The views of a scene show one set of named points, each view turned or mirrored, shifted and resized as a whole, with a little noise and some points left out.
(in the rows, 128 means zero)

Scene 1
View 1
k969: 156,172,90,130,68,131,172,82,131,147,135,84,116,118,141,151,120,154,107,113,132,154,80,122,154,149,101,168
k566: 145,140,112,118,104,126,164,114,125,145,103,94,127,121,121,159,141,133,136,134,133,126,93,134,129,137,108,155
k180: 139,141,116,115,97,124,165,98,130,143,113,96,126,122,120,150,138,133,136,138,139,129,89,132,131,133,108,151
k955: 124,129,118,84,170,52,184,86,136,138,119,120,146,100,120,189,126,103,125,103,145,117,119,141,94,137,89,120
k79: 138,168,103,114,76,108,179,48,143,139,156,96,122,114,137,140,113,143,107,113,146,155,81,122,146,142,96,150
k395: 131,141,120,105,107,107,171,83,135,139,123,103,130,117,120,151,132,126,133,132,145,130,92,132,125,132,103,141
k99: 144,137,112,117,110,123,164,118,124,145,100,95,128,121,120,163,143,130,138,134,132,122,95,135,125,136,108,153
k396: 131,148,116,106,100,104,175,70,138,139,135,102,129,115,125,148,126,130,125,125,146,138,89,129,129,135,101,142
k653: 127,152,110,93,126,68,187,53,144,137,147,113,136,103,131,166,113,121,110,100,150,139,101,131,118,141,88,130
k152: 162,160,82,124,120,100,175,116,122,151,111,91,127,107,140,192,123,139,104,92,122,138,105,132,130,158,93,160
k408: 134,146,118,112,90,121,169,81,135,140,125,97,125,121,121,142,134,133,133,137,144,134,84,129,134,132,107,148
k401: 159,155,84,117,137,85,178,117,122,150,109,97,132,103,138,202,122,132,105,87,123,133,113,135,121,158,90,154
View 2
k396: 133,184,139,113,127,149,132,127,93,121,111,105,143,138,100,124,111,129,144,117,159,133,115,119,129,125,133,98
k653: 127,188,140,111,137,145,130,147,102,122,116,108,130,143,98,117,90,138,141,108,146,120,123,134,133,111,142,81
k401: 144,189,128,109,128,125,145,141,105,119,134,140,108,128,88,119,126,136,116,141,155,122,121,139,114,115,142,64
k152: 147,190,121,111,123,125,147,133,96,123,124,138,112,127,86,120,132,134,117,141,162,124,115,132,115,117,144,68
k566: 143,179,138,110,118,142,139,116,98,116,126,121,138,126,98,132,140,123,131,141,167,143,113,117,114,136,126,98
k180: 140,180,139,111,119,146,136,116,95,118,119,114,143,130,99,131,134,123,137,134,167,142,112,114,120,135,127,103
k99: 142,178,141,109,119,141,139,118,103,114,131,123,136,125,98,133,141,123,130,142,164,143,114,119,112,136,124,97
k395: 134,181,143,110,126,148,133,124,99,118,120,109,142,134,101,128,118,127,141,124,159,137,116,119,124,129,128,100
k79: 137,194,121,120,124,145,135,124,73,135,87,102,141,141,93,115,108,132,144,112,169,125,106,114,137,116,146,93
View 3
k566: 115,145,139,108,141,123,128,141,155,145,134,154,120,123,119,149,139,101,127,139,128,117,103,125,106,128,145,138
k969: 115,156,122,116,146,130,124,153,171,127,107,158,131,127,111,173,139,96,117,119,106,126,86,122,111,145,165,140
k152: 126,156,142,113,155,110,142,154,186,138,126,144,122,110,117,144,150,96,117,136,116,117,102,128,102,148,170,128
k395: 124,135,136,126,136,132,128,139,159,141,126,146,116,131,122,144,141,113,128,138,120,120,102,122,115,138,135,137
k401: 132,153,149,117,156,107,147,153,191,141,131,137,118,107,121,134,153,99,118,142,117,115,107,130,101,150,167,124
k396: 126,134,133,134,135,136,128,140,164,136,118,145,117,133,122,147,142,116,126,134,114,123,98,121,120,144,135,137
k180: 116,142,134,115,138,129,125,140,153,143,128,154,120,129,119,151,138,106,127,136,124,119,100,123,111,130,140,140
k653: 141,130,140,148,139,132,140,144,185,133,116,130,111,128,125,133,151,122,123,137,106,123,101,123,123,160,139,128
k408: 118,139,131,122,135,135,123,140,155,138,122,153,120,134,119,155,138,110,127,133,119,122,97,121,116,135,138,141
k955: 145,127,158,142,142,119,149,139,183,147,139,123,102,118,132,108,155,123,127,155,121,113,117,127,114,152,132,121
k79: 126,141,122,137,138,141,125,148,174,125,102,148,123,136,116,164,142,112,120,120,100,129,86,119,123,154,148,139
k99: 116,145,141,109,142,121,129,140,155,147,136,152,119,122,120,145,140,102,128,142,130,115,105,126,105,127,144,137
View 4
k152: 122,175,140,112,104,97,142,116,135,95,116,144,93,159,119,126,82,164,190,145,138,129,189,82,130,160,131,151
k401: 124,171,141,116,99,96,155,116,132,96,122,137,88,153,117,137,85,160,192,148,143,130,191,75,134,163,126,153
k99: 108,151,137,124,107,112,120,120,124,103,135,142,103,131,130,124,108,161,171,134,125,121,172,111,127,143,123,127
k79: 137,154,147,123,149,66,132,105,147,112,108,141,133,175,143,111,102,158,171,122,135,106,132,115,146,160,143,150
k955: 126,132,145,141,100,89,188,114,118,117,150,106,87,118,122,177,123,140,184,145,151,124,167,80,152,162,109,149
k180: 111,147,139,126,120,105,115,117,128,107,132,142,113,136,137,118,113,160,166,128,123,115,157,121,130,142,128,127
k969: 127,171,142,111,136,84,110,111,147,99,102,157,125,179,138,95,87,169,175,126,126,114,155,114,130,154,145,144
k408: 117,144,141,128,130,95,117,113,132,111,128,141,121,143,139,117,115,158,165,124,124,110,146,124,136,145,131,131
k566: 108,152,137,123,110,113,114,119,125,102,132,144,106,133,132,119,107,163,170,132,123,120,169,115,126,141,126,126
k653: 139,141,149,135,130,68,172,106,135,118,128,118,111,151,133,151,113,145,180,134,149,114,143,92,155,167,127,157
View 5
k396: 124,110,102,141,102,154,111,140,131,130,147,114,121,116,112,125,161,116,143,111,123,159,129,115,154,157,103,163
k79: 118,120,87,135,100,167,106,140,142,137,172,126,127,112,103,118,170,118,159,117,119,178,122,156,168,161,104,171
k955: 100,93,147,155,101,134,147,146,114,141,142,94,153,87,104,152,156,113,137,95,157,120,126,56,115,169,100,164
k566: 120,101,106,134,114,131,113,127,137,113,133,117,95,117,147,128,161,118,130,134,147,142,131,107,158,130,106,158
k401: 81,95,128,133,115,125,145,128,142,135,171,117,129,78,136,147,174,118,149,135,191,124,115,117,141,141,109,172
k180: 126,105,100,135,111,138,107,128,136,114,133,118,97,123,139,123,161,118,132,129,134,151,132,112,161,135,104,158
k152: 86,98,117,129,116,128,137,126,147,130,172,123,119,84,140,141,175,118,150,142,185,133,115,133,151,137,110,172
k408: 129,110,95,137,108,148,104,133,135,120,138,119,103,124,129,120,161,117,137,123,124,159,131,119,162,143,104,160
k395: 124,106,106,141,106,145,112,136,129,124,137,113,113,117,123,127,159,116,136,116,129,151,131,103,152,149,102,160
k653: 106,109,120,148,96,158,130,148,126,146,164,108,153,94,91,137,164,114,154,98,134,152,122,107,137,175,101,170
k969: 112,116,82,124,110,153,106,126,154,126,173,136,103,110,133,118,176,120,155,142,143,170,119,172,179,138,110,170

Which points are out of place in each view (at most two, in the order of its rows)? Write none if all are in place.
view 1 | k396
view 2 | none
view 3 | k969
view 4 | k401, k99
view 5 | k566

Scene 2
View 1
k59: 134,126,104,108,122,128,100,142,126,114,114,115,130,128,143,156,98,118,93,108,122,132,121,102,113,128,133,122
k815: 128,116,78,118,107,126,91,159,129,120,120,142,133,118,133,168,95,110,115,111,98,150,95,112,128,127,136,130
k31: 109,152,128,115,142,132,139,104,146,130,146,77,111,157,171,144,140,122,78,132,122,131,130,135,94,123,109,139
k957: 140,122,103,106,117,126,98,144,116,110,114,119,128,130,139,154,92,116,89,97,122,120,127,96,113,136,139,115
k393: 109,150,126,113,151,134,121,117,163,130,121,79,126,131,167,152,128,127,96,150,132,164,113,127,100,103,106,150
k540: 124,164,168,96,169,134,136,92,148,119,114,39,118,151,180,130,130,137,58,134,168,124,160,106,75,113,106,131
k414: 121,128,94,118,118,128,108,139,134,123,131,120,124,133,146,159,111,114,101,117,105,141,108,120,117,127,127,132
k234: 134,109,72,116,105,126,78,170,129,116,106,152,141,105,126,173,82,111,122,109,101,157,89,102,133,123,141,129
k507: 122,144,127,108,137,130,127,114,135,121,132,84,117,149,163,144,124,123,76,119,129,123,136,118,96,127,118,129
k214: 116,132,95,121,118,129,117,133,136,126,141,117,119,140,150,158,120,113,99,120,100,139,108,129,115,128,124,135
k526: 134,112,76,118,97,124,97,155,112,115,131,147,124,132,131,164,94,107,102,91,93,122,108,110,126,143,144,117
k207: 121,126,91,118,116,128,105,143,135,123,129,125,126,130,144,162,109,113,105,119,102,145,103,121,119,125,128,134
View 2
k393: 163,147,81,80,93,130,111,151,80,111,121,132,125,140,111,133,148,114,183,152,176,195,176,194,170,171,105,125
k507: 140,109,88,93,100,106,106,152,94,132,122,131,112,131,98,112,121,99,182,134,167,137,141,205,126,155,150,142
k414: 90,110,109,91,132,103,143,137,81,111,112,101,136,158,137,159,126,145,156,149,150,139,170,192,140,139,140,161
k234: 59,121,131,108,190,109,163,129,62,103,104,89,147,185,189,184,134,205,129,166,126,111,196,161,182,125,148,164
k957: 94,99,114,116,161,99,125,143,82,133,115,115,120,157,145,131,115,154,153,143,139,80,151,179,143,131,179,155
k526: 44,85,128,104,166,87,160,129,81,115,107,83,141,170,157,170,111,169,137,147,130,91,164,186,125,118,170,180
k207: 86,114,110,90,136,105,148,135,78,108,111,98,140,162,142,166,128,153,152,153,148,143,176,189,146,139,136,161
k214: 90,106,105,81,115,101,146,136,86,108,112,97,138,154,124,163,125,132,160,146,156,155,168,202,127,141,133,165
k540: 216,130,62,102,78,124,56,172,98,151,133,174,85,109,72,58,130,64,209,128,187,142,124,202,146,179,150,104
k31: 146,112,80,75,70,108,110,151,98,122,123,125,119,127,83,122,125,81,188,134,178,176,146,219,115,163,127,144
k815: 65,113,123,99,165,104,159,130,71,105,107,89,146,175,167,179,129,181,138,159,135,124,186,175,160,129,143,166
View 3
k214: 171,142,99,123,152,137,124,135,108,150,113,166,105,101,146,92,140,104,128,111,110,153,121,132,119,120,125,118
k526: 154,133,104,116,128,142,111,159,94,127,168,167,128,71,163,132,130,127,126,164,121,148,109,159,148,131,136,115
k234: 161,111,144,116,109,170,97,125,116,110,163,175,128,76,133,104,132,127,107,190,107,129,128,154,174,138,126,141
k414: 169,138,112,126,145,142,118,138,112,143,128,164,110,101,147,96,139,111,123,127,109,145,127,134,125,122,117,121
k507: 172,162,101,148,177,117,129,164,118,169,122,149,98,140,167,89,142,108,126,88,109,141,149,112,70,109,76,101
k31: 180,166,89,144,186,114,139,148,118,179,88,152,87,143,156,74,147,93,132,60,106,151,142,103,65,104,88,103
k393: 188,145,127,145,169,141,124,116,140,164,82,158,87,150,128,44,149,92,114,84,92,133,162,97,87,110,77,128
k207: 168,133,115,123,140,147,115,134,112,139,131,167,112,96,143,96,139,112,120,137,109,144,126,137,134,125,121,124
k540: 181,177,117,178,204,104,132,175,142,189,115,131,84,193,173,62,147,106,119,59,99,120,192,80,16,97,14,90
k59: 163,139,124,137,144,140,111,157,116,140,158,157,117,111,160,105,135,124,116,145,110,130,143,133,115,124,90,114
View 4
k414: 126,134,122,105,110,112,120,108,115,131,152,134,107,121,125,113,156,130,128,126,111,110,139,130,117,129,136,124
k214: 128,137,116,101,112,112,113,115,107,131,159,133,114,124,126,107,161,129,122,125,113,104,132,126,110,130,138,123
k815: 117,139,113,117,109,112,137,95,144,122,141,135,101,103,127,114,144,121,130,119,107,128,153,136,126,132,130,136
k507: 141,114,152,88,113,108,105,116,72,150,162,134,106,149,122,127,166,146,139,139,113,85,127,131,112,124,142,105
k234: 113,140,117,126,105,113,149,87,164,119,130,136,93,94,127,118,135,122,138,118,103,139,160,139,135,131,126,141
k526: 108,128,99,113,118,105,132,84,121,129,150,133,102,115,125,130,149,108,125,112,111,129,172,153,125,140,135,134
k59: 127,117,143,107,110,108,129,95,109,140,145,136,95,128,124,133,150,136,145,130,108,111,149,142,129,128,135,120
k540: 165,97,205,75,106,110,95,131,43,168,161,136,100,173,119,133,172,178,160,161,112,57,99,121,113,110,144,84
k957: 122,112,137,107,115,105,131,88,104,142,146,135,93,130,123,142,150,129,145,126,109,115,161,152,131,132,135,121
k207: 125,137,120,107,109,113,123,108,124,128,150,134,107,116,126,111,153,129,128,125,110,113,138,129,117,129,134,127
k393: 153,135,166,94,99,120,107,137,106,138,152,136,110,132,124,97,161,165,140,148,108,83,93,102,109,112,136,109

Which points are out of place in each view (at most two, in the order of its rows)? Write none if all are in place.
view 1 | none
view 2 | none
view 3 | k207
view 4 | k507, k59
